Points, in no order, along strands that fork, close into loops and pass close to each other.
Two points are linked if the straight distance between their rows is under 77. Some points are linked to none.
<364>: [ -5 -63 -25   9 -37 -28 -11 -26 -35 -34 -12 -32 -10 -18  -7 -16   8   2
  66 -28]
<77>: [ -7  27  -4 -12  60  19 -23  15  31  36   0   5  12  21 -21   2  -9  -3
 -18  50]
<245>: [-31 -15  16 -25  14 -25  14 -18  33 -14 -30  -6  -3 -22 -22  17 -12  15
 -53   5]
<887>: [-32 -17   1 -21  23 -13  21 -63  14   0  -6  15  -8   6  11  21   2   3
 -31   1]
<426>: [  7   0  11  21   3  47  31 -10 -33  -2  31  13  -6   0  16 -20  -4 -34
  16   3]
<350>: [-23 -68 -33   0 -23 -24  16   8 -27 -25 -25 -13   0 -23   0  -8   5  36
  57  -7]
<445>: [-23 -16   0   8 -25   2   6 -86  -3  -4   2   9 -24 -14  15  -2 -13 -24
  -4 -21]
<358>: [ 44  77   3   0   0  -2 -35  62  19  10 -10  -2 -12   3 -21  24 -10 -11
 -57   6]
<440>: [-14  25 -20  -6 -21 -20  -4   6  -3   4   1  14  33  -6  48   1  13  14
  18  12]
<739>: [ 34   4  17  26   5  28  24  14 -25 -41  -3  -6 -19 -22 -19 -39 -19 -26
  13  12]
<549>: [-29   7  16  10 -29  -5   3   6 -16 -25   2 -16   6   4 -26   6   3 -27
   2 -21]
<786>: [  7 -56   4  20   1  23  33  -9 -41 -10 -37 -18 -21  -5   7   4  15  27
  62  -9]
<553>: [-14  15  -9  -8  29   8 -12 -34   3  19  33  -4  20  16  13  14  19 -38
 -14  -7]
<690>: [ 21 -38  13  37   1  30  74 -37 -53 -16  -9   4 -48  24  13 -12   5 -28
  47 -23]
<193>: [  6  28 -24 -31  12 -33 -31  51  36  23  10  24  27  14  19   1   0  39
 -16  30]
<325>: [-10 -53 -36   3 -26 -16  40 -67 -46  -4 -37  19 -17   8  26   5  16  15
  49 -41]
<496>: [-21 -38 -19  23 -42 -53 -19 -39 -33 -31  16 -31  14 -10   5  -7  20   3
  36 -29]
<270>: [ -7  58  -3  -9  13  -1 -28  12   4  28  -7 -30   8   0 -14  44  -1 -26
 -65 -18]
<415>: [ -1  16   1  -3  49  20  -7 -10   3  36  18  -8 -11  18 -13   4  -7 -47
 -30  11]
<342>: [ -7  23  11 -24 -10 -16 -14  39  13  -2   7  -6  22  10 -10  24  10   9
 -26  -8]
<153>: [ -4 -33   4  17 -29  -2  14  -6  -6 -32 -27 -22 -26 -13 -51  -6 -18 -27
  41   3]
<602>: [-11 -64   8  15 -34 -28  22 -24  -3 -30 -51   5 -40  -3 -34 -12 -17  -6
  57  -1]
<14>: [ 44  43   5 -26  -7 -19 -28  55  45   9  11  23  21  25  -1  10  -1  38
  -9  24]
<207>: [ 23  14  28  12   6  30  -7  36  28   0  -3  -4  -4 -10 -15  -9 -34  10
 -16  23]
<257>: [ 10   0  -1  15 -46  10  -4  17 -32 -14  16 -14  -7 -14   0 -21  -9 -14
  45 -16]
<557>: [ 14 -24  15  -3  -4  35  11  28 -12 -23  -2   7 -17  -3 -14 -24  19   8
  45  10]
<347>: [-34  11  -3 -26  -2 -37 -19   6   7 -18  14  -2  27 -11 -19  27   9   3
 -48 -26]
<420>: [ 14  26  26   3 -17  -6 -14  65   7 -27  -4 -16  -1  -5 -39  12  14  -2
 -14  -3]
<748>: [-12 -26  -6 -38  33 -25 -14  14  34   4  -8  -1  30  -2   9  -1 -12  48
 -39  24]
<96>: [ -9 -16  -6  31 -51  -6  -8 -39 -23 -12  24 -15 -14 -22 -17 -29   1 -45
  24 -41]
<162>: [ 17   9 -17 -31  39 -12 -17  20  25  33  -2  24  29  16  49  -3  12  45
   0  42]
<165>: [ 19  37   4 -21  28  -5 -50  40  59  40 -18 -11  12  16 -24   0 -22  30
 -56  29]
<780>: [-25 -14   0  26 -41 -32 -11 -13  -6 -42  -5 -20 -11 -22 -39   3   4 -14
  30 -19]
<646>: [-29 -25  24 -22  21 -10  18 -24  27   0 -29   4  -2  12   5   9  -8  -3
 -26  33]
<91>: [-23 -24 -15 -20   7 -34   8 -43   1   0  14  -4  25   1  35   9  -1  13
 -24 -20]
<344>: [ 39  41  33  18   1  -2   2  52   0 -29  13  -9  -6  14 -34  -6   2 -31
 -14  -7]
<759>: [  0  22  -6   0 -24   0  -8   7  12  -4  19 -14  19 -15  22  -2 -20   5
  14   8]
<84>: [ -3  -4   5 -23  40 -10 -39  35  52  25  -7   3  25  20  -6 -10  -3  58
 -46  36]
<850>: [-18  31 -17 -31  49 -20 -33  18  24  40  13  -7  31  18  -4  15  -2   1
 -31  32]
<681>: [-12  25 -31 -37  18 -47 -26  18   9   7  31  -2  50   1   9  13 -11  44
 -55  -5]
<563>: [ -8  24  23   1   3  16  -7 -12  17  -6   0  -7 -10 -21 -25   3 -18 -10
 -23  16]
<88>: [-23 -26  -8 -11 -22 -12   2  16   2 -21  -5  -5   5 -15 -13 -19   4  23
  -5   0]
<768>: [ 10  51 -14 -33  15 -53 -47  30  24  29  26  -3  31  27   5  31  -6  34
 -50 -17]
<577>: [ -7 -17 -11  -9 -18 -56  -9 -36  -5 -28  12  -7  14 -25   7   1  -7   7
 -36 -32]
<871>: [ 13 -53 -18  50 -19   4  20 -47 -42  -9 -39  -8 -56  14  -3 -14   2 -12
  83 -19]
<215>: [-12 -48  -9  25 -28  -3  38 -67 -30  -5 -47  18 -26   0   4  -4  -3  -6
  60 -14]
<611>: [-12  20 -11  -6 -20  10   2 -30  18  -7   5  -3  12 -24   4  17   3 -11
 -15  -4]
<735>: [-19 -35   4   5 -28 -10  37 -75 -15 -13 -10  13 -26 -12  -7   5 -17   8
  31 -20]
<293>: [ -1  29 -37 -16  35   8 -10  -3  -4  44  11  21  18  20  62   8   4  -7
   3  35]
<788>: [ 28  45  39   7  -7   0 -41  65  13   9  -9 -15  -1  -6 -28  23   6   7
 -44  -3]
<353>: [  8  27  13  27 -13  39  -2  -1  -5 -12  35  11   1   0  14 -15  12 -37
   6 -22]
<720>: [ 25  13 -12   0  -8  49  24  15 -40  35  -1  14  -1  12  47  -6   4  27
  39   3]
<379>: [-21 -26  -8 -27  31  28  18   1  11  37 -15  19   7  -5  23  -2 -12  38
  -4  18]
<259>: [  0 -29  -6 -14 -15  16   7  13  -7  -2  -9   7   9 -20  14 -17  15  31
  32  10]
<275>: [ 19  21  15 -16  56  28 -17  52  42  32  -1  16  14  26  11 -11  -6  27
 -13  55]
<658>: [  1 -36  33  18   3  15  45 -33  -8 -22  -8  24 -39  12 -42  -6 -18 -36
  14  -9]
<385>: [ -1  47  13  -1   4  14 -23   8  -4 -18 -10 -18  -8  -6 -31  34  14 -30
 -47 -22]
<740>: [ 26  56  -3  -7   9   5 -44  12  15  17  30   2  18  14  17  21   1 -15
 -25  11]
<643>: [-20 -15 -32  15 -28   5  30 -20 -36  -4 -19  -9   4 -17  46 -17  23  26
  45 -25]
<775>: [  9 -15 -14  -7  -4  13  24  33 -31  17 -22   4   3  -3  46  -2  20  39
  35  -4]
<822>: [ 28 -39   2  43  -4  30  42 -15 -59 -16 -33  -3 -55  -6   3 -29  -5 -24
  70 -11]
<429>: [  1 -76   3  -4 -19 -10  27 -13 -12 -24 -32   6 -27  -5  -1  -3  -4  23
  45  -3]
<790>: [ 17  16  -2  -9  27  35  19  28   4  17  16  13   3   6  15 -14  -3  -3
   3  20]
<190>: [ 46  33  30  12  28  21 -17  60  25  37  21  16   5  30   3  -6 -20  14
  -7  39]
<809>: [  2 -32 -10   6   3  31  42  -8 -13 -28 -15  17 -32 -14  -5 -16   8 -13
  22   9]
<355>: [ -1 -27  23 -15  39  53   4   9  29  26   2   1 -10  -5  -2 -21 -18  36
 -10  29]
<477>: [ 18  51  18  16  26  21  18  23  -6 -25   3  -7  -9  -1 -37   1   7 -32
 -38 -10]
<730>: [ -2  17   8  -5  51  18  -6 -22  -8  27  21   7  13  13  50  18  12 -20
   3  17]
<398>: [-20 -35  -4  31 -52 -58   0 -52 -16 -31  12 -22   4  -1  -7  -7  29 -29
   6 -48]
<180>: [ -9 -11 -14 -43  14 -16   1 -13  14   2  13  -2  22  -6  17  22  -8  24
 -18  16]
<769>: [ 13  45  18  -7  42   9 -33  65  50  23 -16   1   6  20 -42   3   3   3
 -51  31]
<849>: [-10 -20 -24 -18  48   5   1  29  22  42 -18  16  15   8  32 -26   9  49
   0  34]
<260>: [  7  24  22  44 -16  24   5 -15 -17  -8  31 -11 -12  -9 -26 -13  19 -52
 -10 -37]
<139>: [  2  15   4  -3  25  35  21 -33 -17  22  20  23 -25   4   3  -5 -13 -40
 -16   6]
<845>: [-20  32 -15  -1  -1 -45 -13   4  14 -21  29   5  46  -1  38  12  10  14
 -18  -4]
<53>: [  5 -37   1  32 -33   7  15 -20 -30  -4   5   0 -18  -2  -3 -23  -8 -27
  49 -21]
<130>: [-12  -5  -4  13 -44   6  -8 -51 -13  -9  17  -4   4 -25   1  15  16 -23
   4 -30]
<819>: [ -2  21  13  25 -13  12  -1 -52  -2 -15  18   7 -14 -15  -9   1  12 -70
 -36 -28]
<297>: [-17 -39 -11 -13 -21 -28   7 -32   1 -33  -7 -10   5 -29 -11  -2   1  22
   3 -25]
<706>: [-28 -12  28   4 -21   6  32 -21   5 -22   0   9 -29  -5 -44  10   1 -23
   1 -14]
<442>: [ 33  11  -4   6 -42   2 -26  33   2  -9  24   0   4  -8   5 -12  -1 -12
  13 -17]
<891>: [ 28 -13   0  32  -5  47  35  15 -55  14  16  -2 -15   4  42 -17  -1  -8
  42 -14]
<175>: [ 19  48   7  -5   5   1 -35  47  60  46   2  14  18  41 -16   6 -14  42
 -23  48]
<621>: [ -9  57 -17 -20  30 -42 -46  34  16  43   3  -6  34  27 -10  39   1 -10
 -52  12]

A tip is a point with one link. Name the tips that can be reached along the links from each point below, in the order of the rows.
<850> => <681>, <190>
<496> => <786>, <658>, <398>
<385> => <358>, <270>, <347>
<445> => <690>, <325>, <207>, <845>

A piece is two or more points that can be reached from each other along the links. Count, over all rows, the pieces, the separate loops (a circle has one, a figure eight two, a Y none), the forks (points with three links) and the tips (points with one).
pieces => 5
loops => 1
forks => 10
tips => 18
